Points, in no order, along strands that fork and pass close to each other.
(in the rows, 128 means zero)
Points whose rows are less than 123 apart are linked; no others are. Some points are linked to none.
z_231: [101 145 147  99 166  59 178 124 144  95 148 138 179 124 137  72 121 175
 145 161 114  38 106 156 116 100 108]
z_100: [148 167 102 102 130 105 153 116 149 116 107 153 154 149  96  94 104 192
 128 144 153 116 142 149 127 153  98]
z_533: [133 111 113 175 111 137  78 118 121 155  66 114 171 158 152 102 105 132
 145 108 158 166 138 136 107 118 118]
z_513: [158 117 102 132 120 157 130 146 115 145 178 166 103 103 104 113 122 109
  66 146 109 131 136 149 168 163  99]
z_877: [133 110 165 142 158  86 121 112 120  99  95  87 140 115 123  97 166 149
 159 116 140 106 115 140 148 148 159]
z_620: [105  81 163 137 132 171  77 141 114 144 137  96  96 104 136 195 149  70
 107 103 128 137 140 106  75  95 145]
z_638: [ 96 168 119 110 157 100 167 111 169  99 144 151 196 145 131  84 123 195
 143 145 121  76 144 162  88  86 105]
z_702: [118 109 113 176 117 157 137  96 123 130  65  99 147 179 148 122 136 133
 182 111 164 169 144 111 119  99 163]
z_515: [117 125  98 167 123 169  93 157 114 156 102 120 143 135 171 157 112 115
  95  99 111 146 146  99 126 101  73]
z_834: [143 134 148  97  89  69  44 139 154  92 149 143  92 102  95 128  98 149
  68 202 125 118 141 144  68 168 144]
z_724: [ 94  55 158 140 131 145 174 119  64 132 126 152 121 116 145 201 180  70
 174  75 108 139 100 108 134 100 151]
z_336: [123 148 132 105 125 163 190 130 148 132  94 170  91 155 148 184 107 126
 149  95 107 149  74  81 130 150  78]
z_313: [141  85 108 123 113 159  83 146 124 157 128 135 148 128 101 174 122 100
  79 117 138 172 134 154 100 155  93]
z_915: [ 94  76 171 140 149 133 182 120  82 144 120 129  83 104 149 168 169  69
 186 100 127 135  66  95 161 142 145]
z_867: [ 90 149  83 171 121 183 127 139 138 153 101 105 141 174 173 137  97 124
 128 100 131 154 167  96 146  86 119]
z_63: [172 134  78 158  76 132 119 139 125  91  91 151 195 127 119 114  97 163
  92 158 114 152 161 162 126 166 139]
z_870: [159 178  98  96 128 149 192 150 161 127 119 152  91 169 170 153 107 160
 144 110 136 143 116  80 136 148 102]
z_462: [156 146  55 178  70 157 101 141 134 142 102 171 177 129 126 140  86 115
  75 171 109 192 170 138 127 157 133]
z_312: [ 74 125 161 142 145  90 158 101 144  98 122  80  77 135 136 111 167 148
 163 136 165  95 118 108 200 141 207]
z_617: [115 103 132 106 111 182 158 124 114 116  76 130  80 158 150 148 128 130
 201 100 155 164  94  90 139 143 129]
z_174: [112 109 144 128 146  87 110  99 130  82  89 114 161 119 130  85 137 168
 133 123 116  75 148 160  99 121 127]
z_219: [168 154 122 115 170 143 151 131 129 132 168 123  82 137 156  99 108 118
  97 110 127 101 136 125 154 120 120]
z_314: [134  97 142 144 136 126 131 102 104  96  70 102 127 146 135 113 168 144
 193  95 154 148 142 121 130 124 151]
z_175: [104 154 162 119 143  82 165 116 176  99 113 117  74 136 118 106 162 175
 179 124 163 104 101 122 171 154 163]
z_891: [127  90 175 143 129  88  53 124 142 113 123  79 125  97 113  91 140 111
 117 147 139  94 111 143  72  97 172]
z_913: [126 119 149  94 103  58  65 116 163  98 124 144 155  89  86  98 108 150
  76 197  93  97 138 179  82 150 121]
z_992: [156 107 130 120 132 154 151 136 101 150 155 142  81 140 136 120 130  93
  85 107 104 124 104 131 167 136 104]
z_280: [ 95 117 143 108 156  74 140 100 150  97 120 134 165 118 118  69 146 160
 114 155 111  57  98 180 127 148 133]
z_5: [125 200 140  98 141  77 210 136 170  88 164 195 144 118 111  91 105 207
 159 177 120  65 109 157 122 163 144]
z_512: [104 152 156 102 161  82  78 103 153 131 176  90 112 102 120 104 131 109
 103 145 131  96 145 121 154 131 153]
z_695: [169 193 120 102 155  75 162 147 149 140 192 143 122 115 119  93 114 144
 105 158 134 108 131 165 172 165 135]
z_96: [136 176 113 129 157 128 155 149 129  96 144 114 102 141 158  77 124 158
 146 106 147  95 151 131 143 110 131]
z_608: [116 171 123 118 148 106 130 123 169 106 138  97 182 142 127  97 142 190
 146 152 140  91 155 119 105  80 131]
z_153: [125  93 161 126 136 121 160 158  95 156 126 125  98 123 144 166 158 102
 149  99 143 126  54 111 183 175 118]
z_912: [149 129 120  86 150 111 111 102 125 148 130 126 145 137 101 105 136 152
 111 145 149 117 140 149 146 151 124]
z_580: [118 137 143 119 164  86 111  93 145 153 151 109 105 114 126 102 130 120
 101 140 151 120 117 150 182 179 145]
z_621: [ 92 102 153 138 163 105 121 118 107 154 142  80 106 113 142 122 157  88
 120 128 161 123 106 131 178 155 177]
z_472: [150 179  71 107 103 162 186 173 118 112 140 189 131 123 130 148 112 145
 103 150 111 154 155 134 164 177 113]
z_236: [114  83 174 157 120 141  81 139  91 143 122  78 102  95 108 141 152  83
 144 115 149 131 144 129 100  96 190]
z_796: [181 145  80  96  97 139 122 143 129 134 184 163 137 125 116 107 112 120
  69 166 121 140 161 171 135 142 125]
z_99: [173 202  90 113 124 106 177 133 136 118 161 186 134 154 141  90 102 200
 152 166 142 138 153 146 136 140 104]
z_523: [ 87  78 159 160 106 171  95 131  98 142 125 126 121 117 130 212 127  66
 115  81  89 139 123  87  72  56 112]
z_939: [132 180 106 105 124  74 206 135 143  77 159 195 188 115 103 100 108 189
 123 187  94  75 145 191 111 133 139]
z_442: [176 204 117 112 158  90 167 131 142 123 215 169 161 131 119  82 119 175
 146 165 127 114 157 162 114 135 122]
z_29: [155 170 100 140 137 182 126 126 142 154 107 132 150 140 128  96  63 153
 111 127 141 144 147 132 107 135 121]
z_954: [134 172 131  75 125 133 157 165 157 107 119 177 101 136 135 120 132 188
 149 144 152 110 106 127 162 205 147]
z_6: [ 86 118 124 150 133 156 176 125  92 124 126 100 102 112 127 175 143  90
 146  85  81 115  93  74 158  83  86]
z_741: [102 112 148 102 104 164 178 134 118 113  81 146  60 131 145 191 116 103
 203  75 129 144  55  82 132 127 108]
z_837: [117 168 162  92 142  96 159 130 171 101 124 147 120 127 117  90 120 190
 170 152 135  78  93 131 142 177 159]
z_213: [ 90  55 160 175  98 129 132 109  77 138 135 134 119  83 127 227 145  42
 160  82  85 158 146 100  63  49 144]
z_895: [ 93  63 155 170 120 144 148  92  76 134 134 116  96  92 115 191 166  66
 151  95 102 155 145 102 142  76 145]
z_928: [112 120 131  92 132 167 184 122 106 134 126 128  70 141 132 118 134 133
 168 118 167 112  95 103 170 131 145]
z_204: [164 108 102 142 108 167 150 149 118 127  97 157 139 168 151 151 127 132
 127  96 126 170 103 129 143 179  96]
z_481: [145 182  79 113 108  98 153 126 159 102 136 168 199 137  83 107 102 191
  95 178 122 111 167 178 118 139 119]
z_77: [163 172 131 115 135  37 148 112 150 118 163 153 157  98  97  91 116 159
  86 191 103  92 133 158 158 173 150]
z_740: [121 145  98 178  77 141  36 150 149 159  83 153 173 148 151 142  76 134
  90 167 125 177 167 146  91 142 122]
z_397: [104 161 115 118 150 126 109 131 134 111 135  71 137 104 133  95 162 129
 144 155 134 108 176 121 119  66 154]
z_911: [157 103 175 127 118  84  47 122 150 118 139 115 142 106  83  91 123 124
  97 149 120 108 109 176  91 145 153]
z_573: [105 107 149 161 125 144 166 139  86 140 128 125 138 132 118 179 149  77
 155  60  67 125  45  95 115 104  77]
z_113: [116  90 195 170 139  82  94 105 114 123 112  70 106  86 114 107 154 110
 134 137 139  92 136 143 113  91 213]
z_632: [150  91 166 104 111  92  46 139 105 171 152  92 102 108 111 136 144  93
  99 145 147 142 117 126 127 125 137]
z_147: [118  86 167 113 142 118  82 124 104 173 162 102 128 102 116 154 141  71
 112 122 138 135  96 123 171 149 141]
z_435: [150 191  94 126 134 166 169 140 157 155 128 157 142 173 155 118  83 147
 135 121 122 159 141  94 141 122 105]
z_76: [115 142 130  76 135 113  52 122 162 112 173  97 100 111 122 120 124 115
  97 143 138 113 171 137 103 117 124]
z_819: [155 107 141 124 129 138 149 162 107 147  93 130 119 149 117 154 138 132
 146 100 149 135  85 139 155 186 131]
z_852: [113  86 112 178 123 171 160 103 123 137  95  94 132 147 129 160 143  99
 156  87 142 183 135  86 130  78 114]
z_496: [133  91 107 158 123 169 162 128 106 167 101 159 142 173 144 167 154 102
 115  89 119 173  79 128 111 137  77]
z_766: [168  99 134  97 107 120  54 136 130 151 165 134 120 105  86 155 107 100
  75 151 128 159 132 147 104 168 128]
z_634: [144 163 102  98 137 154 152 170 136 111 160 158 114 133 150 135 143 155
 122 134 131 116 136 133 183 189 116]
z_547: [127 116 123 133 145 157 174 108 116 127 146  76  76 118 119 103 144  94
 163 119 138 134 123  95 176  95 157]
z_105: [104  69 153 162 114 142 123 129  77 153 152 114 137 109 106 192 138  57
 129  63  71 113  75 117  96  75 101]
z_776: [171 166  91 134 123 136  72 137 152 120 143 151 190 102 132  81 101 161
  98 180 110 112 166 129  90 133 114]
z_434: [130 161  93 134 130 152 120 139 137 115 129 114 130 184 179  99 120 141
 111 107 137 125 185 133 136  88 120]
z_270: [132 102 105 152  90 165  61 166 124 163 101 129 168 140 156 170  90 106
  76 127 135 163 139 121 101 128  97]
z_821: [112 124 122  89 106 138  33 126 141 119 130 118  99 124 132 138  96 120
 107 157 149 152 169 108  63 110 104]
z_431: [118  82 137 184 116 163 123 133 121 169 111 138 144 166 130 170 157  98
 140  67 126 181 119 114 116  96 108]
z_953: [124 112 124 147 117 141  98 105 122 103 100  75 134 107 124 106 165 113
 159 144 134 161 184 111 105  60 172]
z_20: [ 90 149 109 123 142 169 164 121 116 162 133 138 120 134 118 158 141 111
 136  98  84 146 110  85 156  95  64]
z_71: [130 113 110 124 148 174 132 103 139 133 125  92 105 141 132 121 141  91
 136 103 136 158 134 109 120  97 118]
z_432: [149 105 130 124 123 121  53 104 118 137  93  97 145 118 128 119 117 123
 124 140 149 154 152 129  75 113 112]

Follow the links from the first point to the second, and from the first to the third. Name the last point that the two ways share.
z_231; z_620; z_740: z_702
z_877; z_442; z_336: z_702
z_435; z_77; z_620: z_852
z_928; z_867; z_481: z_580
z_100; z_915; z_462: z_580
z_695; z_895; z_435: z_852
z_63; z_796; z_573: z_270
z_621; z_236; z_20: z_523

A fork is a point with three links, a tip a point with one. Leave the first point through the second and follow the links. Name the first fork or tip that comes.
z_953; z_397: z_702
z_29; z_435: z_852
z_270; z_515: z_796
z_796; z_513: z_270
z_852; z_431: z_523

Name the points in between on the shortest way along the links from the first point to the second, in order.
z_766; z_895: z_632 z_147 z_621 z_580 z_512 z_76 z_821 z_432 z_533 z_702 z_852 z_431 z_496 z_204 z_819 z_153 z_915 z_724
z_992; z_953: z_219 z_96 z_434 z_867 z_515 z_270 z_313 z_766 z_632 z_147 z_621 z_580 z_512 z_76 z_821 z_432 z_533 z_702 z_314 z_877 z_174 z_280 z_231 z_638 z_608 z_397
z_29; z_821: z_435 z_870 z_336 z_741 z_617 z_928 z_547 z_71 z_852 z_702 z_533 z_432
z_877; z_472: z_314 z_702 z_533 z_432 z_821 z_76 z_512 z_580 z_912 z_100 z_481 z_939 z_5 z_837 z_954 z_634
